Each row is a point on a landscape with many valleys, with its height.
From any point a ball rolls to the lowest of the 2 points nearest to it. It stops when none of these is lower. Distance is the straight distance between rows; heights are no part of it.
(613): [111 166 138 121 127 101 133 107 133 138 130  89 144  81 133 170 153 105
 147 122 141 138 119]  h=678
(386): [118 124 114 101 136 163 112 127 112 127  98 143 173 139 106 151 140 124
 115 128 162 117 113]  h=288
(301): [ 92 131 114 161 128  81 159  94 141  91 143  76 118 147 149  99  83 163
 114 143  82  98 179]  h=840
(540): [175 139 128 117 130 181 111 201 138 125 152 162 125 152 117  61 150 102
 113 115 120  69  90]  h=893
(239): [ 99  84 148 155 153  88 105 103 140 114 195  52 117 128 155 143  85 148
 190 138 107 137 156]  h=627
(211): [ 76 129 114 144 127  98 168  73 163  54 162 108 127 126 141 136  94 118
 115 137  90 107 174]  h=856
(616): [166 161 175 112 135 133 133 119 151  78 167 109 172 115 136 167 168 138
 129 123  75 140 153]  h=281
(865): [161 130 134 159  72  79 146 160 111 143 129 116 122 141 111 117 159 130
 119 121 149 143  77]  h=645
(554): [111 145 113 161 181 168 148 102 117 166 123 101 124 139 125 148 114 177
  98  98 123  83  93]  h=448
(123): [145 112 165 120 112 114 120 191 114 139 122 144  97 118 169  63 129 115
 155 125 131 131 102]  h=399
(885): [171  58 143 168 142 130 166 138 112 118 183 122 117 142 118 160 136 150
 140 121 167 120 105]  h=506
(162): [ 78 178 128 164 162  89 104 131 151 207 110 101  82 139 126 106 123 132
 132 109 118 110 184]  h=285
(810): [107 138 111 157 169 141 147  77 170  99 182 131  90  86 103 195 137  86
 130 137 149 168 140]  h=640
(245): [ 88 140 101 149 156 104 106  54 155 147 107  85 108 111 117 175 115 157
 139 108 138 138 176]  h=287
(109): [170 156 142 118 166 172 106 111 177  96 157 118 160 157 156 173 138 119
 108 147 130 156 113]  h=761
(222): [ 50 188 120 143 122  65 123 143 139 163 101 130  88 110 139  98 114 119
 145 136 110 115 198]  h=338
(952): [173  96 124 171 170 150 114 163 108 156 124 164 102 134 103 150 155 114
 127 184 169 170 106]  h=559
(1084): [121  63  91  94  86 133 134 128  92 101 141 151 141 161 111 106 116 140
 134  89 108 149 123]  h=605
(916): [ 77 142 187 145 170 136  72 143 143 190 140  99  71 111 122  95 105 111
 202 135 146 129 160]  h=389
(814): [169 128 150 109 120 136 168 148 135 143 127 142 157 149 120 149 167 196
  81 100 125 104 162]  h=584
(112): [140 184 109 150 137 148 158  62 192  93 123 162 129 127 138 181 152 123
  83 167 127  91 159]  h=800
(471): [154 117 157  83  91 166  89 123 119 117 107 159 144  95  69 101 150  73
 132 141  99 172 124]  h=686
(189): [111 112 149 138 174 127 114 116 160 100 165  87 151 150 177 158 107 134
 153 149 170 140 162]  h=583
(1176): [115  99 123 156  87  81 143 151  93 119 132 122 148 115 117 133 145 123
 148 135 189 109  85]  h=593
(155): [134 156 205  86 149 134 131 152 168  91 162 129 125 130 186  82 104 116
 147 156  75 151 168]  h=764
(184): [174  72 103  82 115 140 124 127 135  69 168 143 153 162 137 167 148 150
 127  75 182 150 115]  h=368
(1003): [140 126 103 171 223 177 142 120 143 182 132 129 113 149 141 148 130 153
  92 100 156 120  59]  h=466
(342): [112 159 107 121  82  94  44 115 120 134  66 126 120 139 139 132 133  86
 130 134 158 190 121]  h=556
(886): [ 80 161 175 179 142  78  91 129 149 203 146  89  73 121 149  97 107 120
 184 104 126 124 182]  h=335
(464): [ 86 169 152  82 107  87 118 105 149 117  75 151 133  57 176 121 120  89
 181 151 119 152 142]  h=432
(1132): [106 116 171 126 129 107 140 161 129  78 181 113 130 148 170  97 107 109
 146 174  90 168 167]  h=716
(532): [103  85 131 104 168 138  97  79 129 135 115 108 126 134 132 116  72 171
 156 154  78 158 202]  h=177
(719): [109 144 137  69  46 105 107 132 101 138  57 146 134  84 103  89 130  86
 114 100 109 112 104]  h=490
(1141): [154 115 132 167 160 153 155 167 105 185 143 142 114 151 137 129 136 154
 122 110 155 108  69]  h=491
(44): [112  76 118  72  90 157  99 122  96 106 122 166 162 120  72 115 135  99
 147 119  97 166 113]  h=658
(1073): [110 107  86 153 141 156 149  85  88 181 106 112 134 114 101 143 123 147
  99 101 148  93  88]  h=434
(45): [ 88 173 140  62  80  95 115 102 138 115  53 152 167  93 195 128 130  94
 153 130 125  92 122]  h=453
(1001): [ 87  82 161 129 154 118 138  91 105 158 114  97 115 136 122  72  76 191
 158 148  98 132 203]  h=139
(725): [173  62 131 102 128 172 153 159 124 103 200 138 146 180 133 152 126 162
 143 107 162 108 130]  h=450
(898): [114 132 131 135 151 120 155 102 132  88 120  98 149 153 162 140 105 148
 125 144 171 109 165]  h=537
(175): [126 119  98 165 129 125 200 151 118 106 121 168 106 109 104 165 152 120
  86 156 170  90 123]  h=592
(602): [131 162 131 155 101  93 158 152 124 118 101 149 116  99 112 144 155 113
 108 175 139 121 148]  h=621
(976): [147 107 171  96 128 117 114 118 104 149 113 106 144 124 154 146 128 179
 156  93 107 187 149]  h=630
(395): [170 164 197  70 156 146 163 179 176  97 144 168 135 117 194  81 128 113
 148 139  84  87 143]  h=812
(396): [ 90  93  91  94 146 144 149 126 125 101 113 153 176 103 132 173 136  97
 157 138 180 111  85]  h=242
(1006): [162 133 134 111 150 179 123 116 162  69 149 152 172 129 151 202 149  83
 139 173 133 159 136]  h=734
(1163): [142  93 135 137 109 142 159  89  92 198  99 136 140 100  61 159 142 178
 107 104 165 130  96]  h=419
(90): [105 156 112 160 167 114  88 124 149 147 191  68 116 151 123 124 114 108
 137 140 113 124 127]  h=171
(173): [189 174 148 116 130 164 116 177 128 147 115 143 140 108 113 128 175 133
  89 124  92 108  98]  h=522
(956): [138 120 134  92 143 149 143 122 126 147  84 130 155 142 127 143 148 203
 124  76  94 139 148]  h=608
(547): [104 105 130  55  82 109 131 171 115  79 114 163 141 107 137  75 118 110
 156  93  85 112 141]  h=449
(899): [130 114 150 137 135 127 153 114  74 203  75 133 115 105  91 130 125 180
 147 130 166 150 132]  h=397
(1007): [174 139 110 142 125 125 119 146 121 141  88 133 113 188 142 124 154 162
  83  97 120 146 110]  h=594
(1078): [166  92 147 110 110 148 141 108 134  74 138 118 156 140 109 177 155 154
 107 114 164 136 143]  h=282
(487): [108 129 150 133 118  77 124 132 142  87 192  84 122 123 166 143 113 104
 161 142 108 165 139]  h=668
(69): [121  77  90  84 122 149 179 134 121  92 137 164 154 123 100 177 136 124
 140 114 176 117 142]  h=294
(1155): [148 141  93 149  96 133  74 114 108 151  80 118 118 172 121 123 128 113
  97 108 138 179  86]  h=596
(260): [121 150 138 142  91 123 124 120 119 128 159  79 135 136 109  74 108 134
 101 108  76  82 117]  h=794
(569): [202 155 144 100 122 144 145 194 133 133 122 167 116 148 141 115 163 162
  92  98 103 104 136]  h=550
(430): [132 130  97 114 107 159 151 142 117 152 132 143 147 159 114  96 129 159
  86  77  93  73 131]  h=858
(231): [150 123  75 114 104 138 114 181 120 129 140 152 149 185 134 104 128 143
 138  94 159 110 103]  h=398
(755): [ 68 155 130 113 114  76 143 108 128 114  96 124 110  91 144 132 116 106
 159 147 120 149 202]  h=394
(1098): [ 95  78 122 148 109  59  97  99  94 162 106  55 132 124 161  99  77 190
 158 124 135 105 126]  h=142
(1113): [161  85 137 176 132 137 155 168  94 165 119 158 109 141 100 115 140 138
 144 164 175 126  90]  h=525
(512): [ 98 166 117 149 125 115 197  68 179  46 151 154 121 128 133 152 122  99
  90 161 101  87 163]  h=828
(688): [124 152 119 162 118  96 157  69 121 170  84  98  95 119 104 169 135 162
 119 111 167 142 153]  h=324
(1023): [165 132 164 114 131 163 149  78 136 100 148  88 178 121 102 188 162 164
 109 126 107 134 156]  h=222
(1074): [212 145 142 156 125 170  98 174 128 132 166 163 132 119  85 115 159 104
  96 158  88 118  95]  h=496
(928): [ 81  89 125 152 142  97 155  85  96 149 113  66 136 116 140 109 103 198
 145 148 116 106 167]  h=94
(922): [ 92  82 117 123 189 152 140  64 131 105 120 123 138 130 158 172  87 166
 152 148 102 168 173]  h=210
(694): [132 104 174 109 160 110 130 130 104 127 149  91 148 130 180 151 120 153
 171 135 151 161 143]  h=619
(668): [125 133 112 179 173 140 135 126 131 118 149 153  81 115 122 162 135  92
 137 176 172 160 127]  h=600
(709): [110 153 138  35  60  96 108 126 115 120  58 143 165  98 149 124 129 125
 110  89  97  89 138]  h=471
(491): [129 177 117 135 103  84 130 143 125 117 130 117 113  83 110 159 156  56
 130 168 138 158 100]  h=652
(747): [132  82 118 128  90 112 125 171  89 126 140 137 158 160 129 147 149 150
 145 120 233 100 113]  h=535
(1020): [161 154 139  96 144 162 129  96 154 112 114 151 144  78 135 213 162  92
 142 162 103 178 115]  h=714
(595): [122 161 103 139 166 138  92  87 167  99 153  89 138  86 127 190 156  94
 145 119 150 144 119]  h=672
(1075): [105 135 109 124 141 149 105 115 108 193  96 114 125  92 111  99  90  94
 134  83  91 123  27]  h=746
(188): [146 165 127 187 142 139 143 165 129 141 146 150  71 136 102  90 130 110
  97 191 106 141 141]  h=404
(93): [126  93  81  76 107 136 115 165 116 107 121 154 153 180 151 132 145 124
 130 124 219  95 116]  h=475
(29): [103 122  88 176 121 108 132  97 116 134 144  73 126 157 121  74  76 164
 104 123  83  86 133]  h=818
(266): [145 125 101  94  82 165  97 155 120 149  88 156 146 162  89  99 143 113
 104 106 153  97 106]  h=330
(126): [146 137 160  91  99 136 143 168 127  98 161 127 156 118 133 115 163 138
 112 110  62 121 131]  h=349
(341): [165 181 116 121 146 157 122  84 158 122 111 127 145 142 152 176 158 129
  96 124 114 123 136]  h=781
(488): [125 111  89 140 136 136  89 122 115 183 111 141 123 143 117 104  79 103
 144 100 111 171  38]  h=731
(238): [158 142 165  97 122 140 151 216 144 102 151 172 110 129 159  63 133 102
 122 126 104  59 129]  h=857
(83): [146 125 120 193  90  86 108 115 118 160 146 122 122 129  89 129 111 101
 133 112 143 150  59]  h=685
(642): [150 127 117 157 137 115 134 192 118 138 134 147  94 147 147  83 135 107
 117 136 109 150 106]  h=329
(95): [115 105 127 121 129 111 172  85 162  50 119 156 142 156 163 169 123 144
 122 156 168 135 179]  h=470
(219): [ 98 119 107 169 163 138  98 146 118 148 138 125  99 197 150  64  82 108
 121 151 141 163 123]  h=192
(866): [180 172 167 148 146 157 124 174 145 127 163 161  92 119  91 120 144 102
  95 177  86 138 164]  h=454
(968): [161 132  97 164 157 137 142 139 131 102 152 139 104 120 134 174 143  83
  93 135 153 130  73]  h=595
(521): [116  76  76  71  60 102 149 179  98  96 144 177 127 129 120  97 123 129
 152  97 127 135 154]  h=532
(969): [108 182 113 132  94 115  90 114 114 149 129  90 125 108 101  91 122 128
  96 122  78 128  94]  h=772
(436): [109 109  85 135 185 140 148  60 157 111 125 121 107 110 122 173 115 153
 127 103 138 159 149]  h=250
(546): [118 127 159  69  86 137 151 152 121 108 135 168 167  89 112 120 145 128
 132 108  96  87 124]  h=391
(73): [104 116  87 175  97 114  93 106 117 195  94 124 133 119  92 105  79  84
 139 130 146 141  50]  h=712
(70): [ 93 104 133 149 180 130 130 148 123 170 132 127  95 150 160  46  77 138
 163 132 108 135 100]  h=309
(580): [124 151 158 176 131 109 161 125 111 189  72 120 102 104  97 133 145 188
 122 156 167 124 166]  h=365
(766): [169 121 143  77 127 149  82 189 123 135 103 136 129 135 145  82 143 109
 152 110 174 116 100]  h=457
(983): [112 148 138 101 149 157 106 110 119 165 137 101 147  87 127  97 114 114
 129 111  66 121  85]  h=755
(1022): [112 168 136 103  64  97  81 149 127 119  62 129 120  99 125  93 142  80
 131 142 134 150 109]  h=518
(1090): [101 133 100 153 128 142 162 137 116 140 130 129 116 179 131  68 100 160
  80 122  93  75 137]  h=841
(275): [117 152 122 176 169 158  66 131 165 151 169 119 100 192 134  89  98  95
 133 149 129 144 148]  h=66
(25): [152  88 111 176 155 138 165 144 128  72 161 155 100 121 121 166 136 123
  92 133 184 107 118]  h=557
(792): [108 157 138 132  79 112  67  88 124 178 154  79 125  89  64 103 107 108
 137 128  60  99 138]  h=790
(323): [165 158 150  98 124 174  90 128 133 126  89 169 128  81 104 150 179  86
 121 148  93 176 114]  h=703
(1170): [122  60  90 118 104 113 167 115 147  49 119 168 127 152 133 157 133 144
 115 112 194 119 158]  h=378

Call two points neighbours if one is among the 2 nearest of the other. Go from one point of each pair to the other, from neighbour to neighbour, staying as low as possible. Name the highest point that can't be avoided.
(396) and (1023) | (29)
(642) and (162) | (1155)
(25) and (928) | (668)

For each start below, name the point where the ball stops.
(341) | (1023)
(952) | (928)
(1155) | (162)
(1007) | (642)
(580) | (928)
(1176) | (396)
(1084) | (1023)
(976) | (642)
(238) | (396)
(694) | (396)
